Points, in no order, along strands that fork, close into loops and pass close to each other.
Two points are linked if the straight distance between their rows is under 74. Some points are linked to none.
(572): [ 40 -36  35  29  -5 -41  40  -3  14 -25  -1 -20  -4  10 -25  22   9  13
  26 -22  21  15  -1  -2   6]
(637): [ 28  -5 -22  -6 -24   2 -47  36  11  22  -4 -27   9   4 -11   0   4 -33
   2 -39   5 -41  35  -2   8]
(925): [ -9 -18 -49  12  -1 -35 -14 -17 -17  -9   7  25   4  47   1  -4  -9 -16
  -6  -6  20 -42   0  14   4]
(793): [-11  23  21  15  33 -15 -15 -31 -37   4   6 -12 -10   3  31 -21  -3  22
  45 -29  33   3 -12  21  -6]
(673): [-34 -19   8  32 -23  -1 -15 -34  16  -2 -14  26  -7 -11  13  -4  -9  19
  24  40   0  37 -24  27  39]
(749): [  4 -16  20 -30 -14 -23  13  16  18  -2  28 -24  30  15 -24  -7  13 -32
   3 -10   5 -12  26 -37   0]
(98): [-11 -13 -40  -1 -11 -26 -23 -29 -10  -3  27  25   4  53   0 -10   0   6
 -12  -4  18 -30  -3  -2  -7]
(786): [  4   0  10  -1 -27  -1 -27  23  23   5 -47 -29  -9 -51  11 -28  17   7
  53  37 -21   0  13  32  29]
(222): [ 15 -15 -15  -1 -24 -18 -17  40  17  27  10 -14  22  21 -19   3   3 -45
   6 -17   8 -40  34 -14  19]
(97): [ 32  46 -61   1  25  41  12  58  -6  14 -30 -11  -3   1  -4  22   8 -12
  -5 -16   3 -33  20  -5  22]
(490): [  5  47  -8   3 -19  24   5  38 -16  12 -12 -24  -1 -19  18 -24  11  29
 -61  -8 -59  -1  -2  20   7]
(946): [-38 -16  40 -23 -22  36 -45   6  30  12   2  15  18 -16 -22 -33 -27 -22
  -3  15  -9  -5  21  -3 -38]
(48): [  6 -39  38  12 -36 -49  18 -26  14 -35   0   0 -11  13  -2 -16  -6  37
  27   5 -11  26 -15  35 -11]
(559): [-25  -7 -12   1 -33  30  -7  10  40  59  39  42   5  -1   9  10 -15  29
 -41   0 -19   7  16 -16 -12]
(414): [-35   2  25 -19  -6  11  -3 -21  22   5  40  24  15 -15  -2  -2 -20   0
 -17  21   3  32  10 -23 -14]
(563): [-45  14  34  -1   8  38 -10 -15  -1   3  -5  21   2 -28  19  -1 -17   0
 -26  31  -6  28 -12 -19  19]
(983): [ 24  -5  25  16  23 -41  49   2  -9  13 -22  -6 -20  56 -24 -18  24  17
  47 -22  24 -13 -14  19 -19]
(203): [-38  10  12  -7   3  17 -29 -44 -24 -21  14  20  -3  11  28 -12 -11  29
 -41 -15   1   9 -23 -13  -5]
(416): [ 20  -5  28  23   4 -38  17 -25  -1  -9  19  -3  -9  28 -32  -5 -14  24
  34 -10  34  18 -13  16 -26]
(630): [ 16 -22  16 -10  21 -30  33 -24 -13 -34  11 -10   2  32 -38   0   7 -21
  13  -2  31  -1  -8 -20 -15]
(509): [  3  14  -6  37  12  39  -7  22  -9  53  26  25   9   9   7  19  -6  -4
 -43  -1  31 -24   5 -48  10]
(554): [ 29 -35 -39 -51  49 -15  26   4 -32 -44 -25  -1   1  -5 -12  39  35 -39
  33   2 -18   5 -12   4  -6]
(877): [-26  -2  11  20 -26  47  -7  32  30  77  18  43   1  -4   8  13 -21  31
 -47 -11 -16  -3   5  -8 -11]
(503): [ 26  17 -61  -7   9   6  -5  44   1  14 -23 -14   1  -5   7  35   9 -28
   8 -11  -4 -32  26 -12  37]
(514): [  2 -16   5 -11   8 -27  16 -31  -9 -26  31  -3   9  28 -25  -6   1 -12
   3  -2  25   3  -6 -25 -16]
(120): [  7 -10  16  22 -12 -28  -2 -12   8 -17  -9 -17 -14 -46  30  11  -6  12
  31  18 -10  31   2  22  38]
(153): [-35  -7  18 -39 -22  24  -3   8  51  37  35  26  26 -11 -13 -12 -13  -2
 -13  21 -26  15  23  -8 -48]
(237): [  9  -5 -31  31   0  -7  -1  19   7  36  24  19  16  19 -12  19 -10 -37
 -13   9  30 -33  22 -25  25]
(864): [-58   2   2  19   2  42  10 -16  44  35  -5  41   2 -12 -22   7 -10  12
  10  53  16  38 -14  10  13]
(69): [ 17  -8  44 -13   3 -20  30  12  15  -9  23 -26  26   0 -32   1   6 -28
  15  -6  17   5  17 -36  -3]
(494): [  3   1 -16 -28  -8  -9  -7   3  -2 -11  16 -27  15  -5  21   9  18 -21
  -6 -17  -3 -10  20 -34  28]
(511): [-22 -13  28 -18 -31  44 -68   2  15  -2 -19   0   2 -21  -2 -32 -18 -22
 -25   1 -22 -10  10   2 -23]
(945): [ -9 -36  41  -1 -40 -37  10   5  24 -16 -14 -17   6 -32  16 -12  11  -2
  38  43 -26  19  -2  19  30]
(53): [  8  -9  -5 -29 -31 -20  18  -3  32   9  51  15  21  28 -32   4   3  -3
 -21  22  -7  17  13 -33 -33]
(40): [ 15 -31 -60 -48  39 -18   0  -3 -36 -46 -31   6  -5   6  12  29  25 -26
  32 -10 -21 -18 -17  21  -5]
(524): [-10 -16  25  -2 -36 -13 -20  11  25   3 -36 -23   5 -37  17 -18  22  -6
  46  46 -22  10   3  22  35]
(410): [ -7 -46  49   5 -46 -44  30 -11  27 -36  -8  -2  -2  -9   3  -8   3  14
  24  35 -25  28  -9  15  12]
(256): [-22  42  20 -15   0  45   2  14 -21   5 -31 -15  -7 -28  14 -31  16   4
 -51  33 -51  21 -21   5   9]
(400): [ 33 -17  46  13   5 -33  42   9   9 -12   8 -31  12  -9 -26  20   4 -10
  29 -12  23  16   6 -21   9]
(551): [  7 -31  32  21 -22 -47   2 -27   4 -28   1  -5 -14  -2  16 -11  -5  23
  37  -7  -2  22 -11  40   4]
(891): [  5  15  16  24   1  -2  -7 -12   1  -7 -22 -12 -16 -53  29   8 -12   9
  25  28  -4  31   0  13  40]
(587): [-37  18   8 -14  13   5 -36 -44 -38 -11  10  11  -6  22  36 -26   0  32
 -18 -27  10  -6 -20  -2 -15]
(820): [ 29 -11  38   3 -10 -32   4  34  24   2 -20 -43   6 -49  -4   3   6  -1
  48  -6 -12  10  24  26  13]
(631): [  0 -32 -48  10   5 -45   2  -3 -16 -21 -12  15   4  31   3  18 -14 -38
  -1  -9  10 -40  -3  20  18]
(882): [ 15  10   8 -31 -15 -13  26 -16  35   4  36   4  11  21 -40  12  -4   2
 -19  23   3  32  -4 -29 -57]
(65): [ 19  27 -15  -4  39  21   8 -29 -31 -44  -4 -27 -29 -39  33  10   2  26
  18 -15  11  23  -7   0   4]
(460): [ 10 -13 -11  -6 -37 -22   3  18  35  33  47  11  23  34 -24  -3   5 -11
 -13   8   1 -10  28 -28  -1]
(626): [ 10  18 -33 -25  58   4  -4 -24 -48 -26 -14 -21 -16  -2  34  -1  28   2
  47 -33  17  -6 -18  13 -15]
(899): [ 23 -12 -79 -23  21 -15   0  13 -20 -35 -31  19 -10   0  20  46   6 -17
  19  -6 -20 -21  -6  21  21]
(89): [ -8  38  18  18  17  35  -2  -8 -10   0 -32 -10 -17 -42  23  -8  -4   9
  -3  41 -10  35 -16   1  39]
(375): [ 40   1 -21  11 -37  37 -63  18  17 -16 -12 -26 -16 -23  -9   1 -21  -6
 -26 -38 -20 -20  28   3 -14]
(693): [ 17  34 -34  25  34  34   2  29 -25  13 -14  -2   6  -2  12  32   0 -31
 -40   0  24 -34   5 -31  24]
(225): [ -9 -14 -12 -16  -6 -21  -6 -37  -6 -18  41   9  10  31 -10  -8   3  -3
 -10  -1  19  -4   0 -23 -11]
(679): [ 27 -24 -57 -64  31 -12  20  26  -8 -27 -14   4   9 -10  -3  38  33 -32
  28   3 -33  -5   8 -11  18]
(81): [-14  38   9  -6 -21  29  -2  31 -15  14 -21 -14   0 -22  18 -32  19  18
 -64  11 -64   7 -18  19   5]
(315): [ 21  50 -43   8  38  49  13  48 -24  14 -23 -12   5  -5   3  23  10 -29
 -37  -5   9 -37   4 -23  10]
(296): [ 13  -6   6 -12 -36  38 -65   5  16 -30 -17 -15 -11 -34  -2 -19 -20 -13
 -29 -10 -33 -11  20   2 -24]
(2): [ 25  45 -49  -4  -7  29  17  50  -3   2  -6 -25  -8  -2  16  -1  18  33
 -24 -34 -30 -19  19   0  22]
(727): [ 13 -14 -17   9 -27 -20  -4  30  22  38  35   8  19  28 -23   3  -2 -31
  -8   2  12 -27  34 -23  15]
(700): [  1  31  13  10  27  18 -13 -36 -31 -31 -10 -12 -23 -37  34   3 -12  19
  -4   1   7  30 -17   0   7]
(104): [  0 -36   1 -24  33 -42  34 -10 -29 -33 -28   1   0  42 -23  -9   7 -40
  21 -14   5 -31 -17  10 -22]
(702): [-31  19  27   7  18  25 -18 -42 -25 -19  -4  14 -13 -21  24  -3 -20  17
 -27  10   2  30 -20 -10   3]
(4): [-10   1 -36  -3  -3  -8 -28 -31 -29 -29   6  -4  -3  22  33   0  12   6
 -24 -22   8 -20 -10 -16  15]
(335): [-19  47  24   5  19  50   2   3 -15   4 -39 -11 -13 -38  14 -17   9   5
 -28  46 -24  31 -26   0  24]
(806): [-65   7  24   4  11  55   2 -16  18  24  -6  40  -2 -19  -3   1 -12   2
 -18  44   5  34 -23 -13  17]
(43): [-64 -23  14 -20 -28  61 -18  14  43  50  -6  39   3  -4  -3 -20  -7   5
 -35  13 -29 -11   3   4 -24]
(358): [-40 -14  -8 -33 -29  23   3   4  55  45  36  32  14  -8   0   5 -11  12
 -32  20 -30  15  18 -12 -38]
(703): [-22  34  15  -5  35   6 -27 -43 -47 -13   1  -6  -9   1  41 -23   0  21
   8 -27  17  -2 -17   2 -10]
(473): [-46 -15   2  26 -26  11  -2 -20  41  19  -3  34   5  -6  -7   3  -9  17
  22  54   5  36 -17  21  34]
(908): [ -2   7  24   9  -8  -9  23 -21  33   2  29  20   9  -4 -36  12 -35  15
   6  32  11  48  -5   6 -36]
(917): [  5  14  19 -13  -8  -6  25 -21  35   8  36  11  13   4 -37  19 -20   6
 -11  30   8  46  -4 -13 -54]
(613): [ 24  21 -37 -20  55  21   8 -23 -44 -44 -10 -18 -31 -19  22  12  21  22
  39 -30  15   8 -12   9 -10]
(374): [ 12  52 -18  21 -11  24  18  52 -18  16  -1 -22   0 -18  -3 -29  11  39
 -53 -22 -49  -6   4  35   0]
(364): [  8   2  23  14  29 -41  37  -7 -20  16   2  -9  -7  43 -10 -22  19  10
  55 -24  32  -8 -17  18 -16]
(686): [ 24   5 -76  -1  17  -5   4  25  -8 -11 -28   6   0  -6  17  51   0 -27
   4  -7  -5 -23   6   1  40]
(756): [ -6 -39 -30 -20  16 -50  10  -4 -26 -31 -27  15   6  36   1   6  -3 -40
  11 -20  -7 -43 -10  31  -7]
(210): [ 20  50 -13  33   8  31  16  55 -31  24  10 -18   5 -28 -29 -22   3  34
 -47 -23 -33 -14  -1  43 -24]
(251): [  1 -15  26  31 -10 -34 -11 -34  -6 -20   3  -3 -15 -18  20   0 -19  21
  30   2  10  27  -9  34  16]
(465): [  4  24 -11  24  26  40   0  22 -30  29   8  15  11   9  11  18  -3 -28
 -59   5  30 -39  -5 -53   6]
(317): [ -7  15  19  34  -4  50  -5  33  -2  67  22  33   5   0  10  12 -13  23
 -54 -16  11 -11  -3 -31  -2]
(95): [ -6  14  22  17  28 -38  11 -20 -25  20  15  -8  -3  23  14 -26   5  21
  55 -25  30   5 -11  25  -7]
(656): [ 38  -2 -17   9 -30  23 -66  23  11   8  -8 -27  -6  -8 -13   0 -11 -18
 -14 -42  -2 -33  33   2  -9]
(258): [ -9  33 -13 -21  37   6 -19 -37 -52 -22  -9 -25 -13   3  46 -19  16  15
  15 -32  16  -9 -19   2  -8]
(833): [-35  -6  37 -33 -16  28 -12  13  45  35  20  21  24 -11 -33 -23 -24 -17
   5  30 -11  12  22   0 -54]
(218): [ 38 -43  35  23 -12 -43  31 -10   7 -23 -14 -16 -22  35 -14  -2  17  34
  29 -34  14   1 -11  18 -10]
(19): [  9   0  28  19  -6 -30  13 -31  16  -9  24   9  -3   9 -27   5 -23  25
  20   9  23  36 -10  14 -26]
(929): [ 36 -38  28  19   7 -36  38   1   4  -4 -38  -7 -34  59 -20 -12  29  31
  35 -34  15 -16  -8  17 -13]
(62): [ 18 -34  17  -5  34 -30  42 -15 -18 -33 -15  -5  -9  41 -44   3   4 -26
  20 -14  31 -14 -15  -8 -22]
(12): [  8  -2 -45  36   7  -5  -9   6 -13  13   7  16   5  17   1  33 -15 -32
 -18   5  33 -31  10 -21  34]

A tip is a point with one link. Name the tips that can be reached along the links from each point below, in the order of the rows.
(917) -> (416), (679), (12)
(258) -> (673), (749)
(945) -> (786), (210)

A fork is a point with three links, a tip a point with one. Leave the first point through the second and follow the links. Name the first fork or tip that comes.
(673), (473) -> (702)
(19), (908) -> (727)
(727), (460) -> (416)
(218), (929) -> (703)
(89), (335) -> (210)
(95), (364) -> (749)
(563), (806) -> (673)

A piece is two or more points that can be reached from each other along the links. Count, over all rows, the pieces, the separate loops (a circle has one, a figure eight two, a Y none), the forks (points with three links) and the tips (points with one).
pieces -> 4
loops -> 2
forks -> 3
tips -> 7
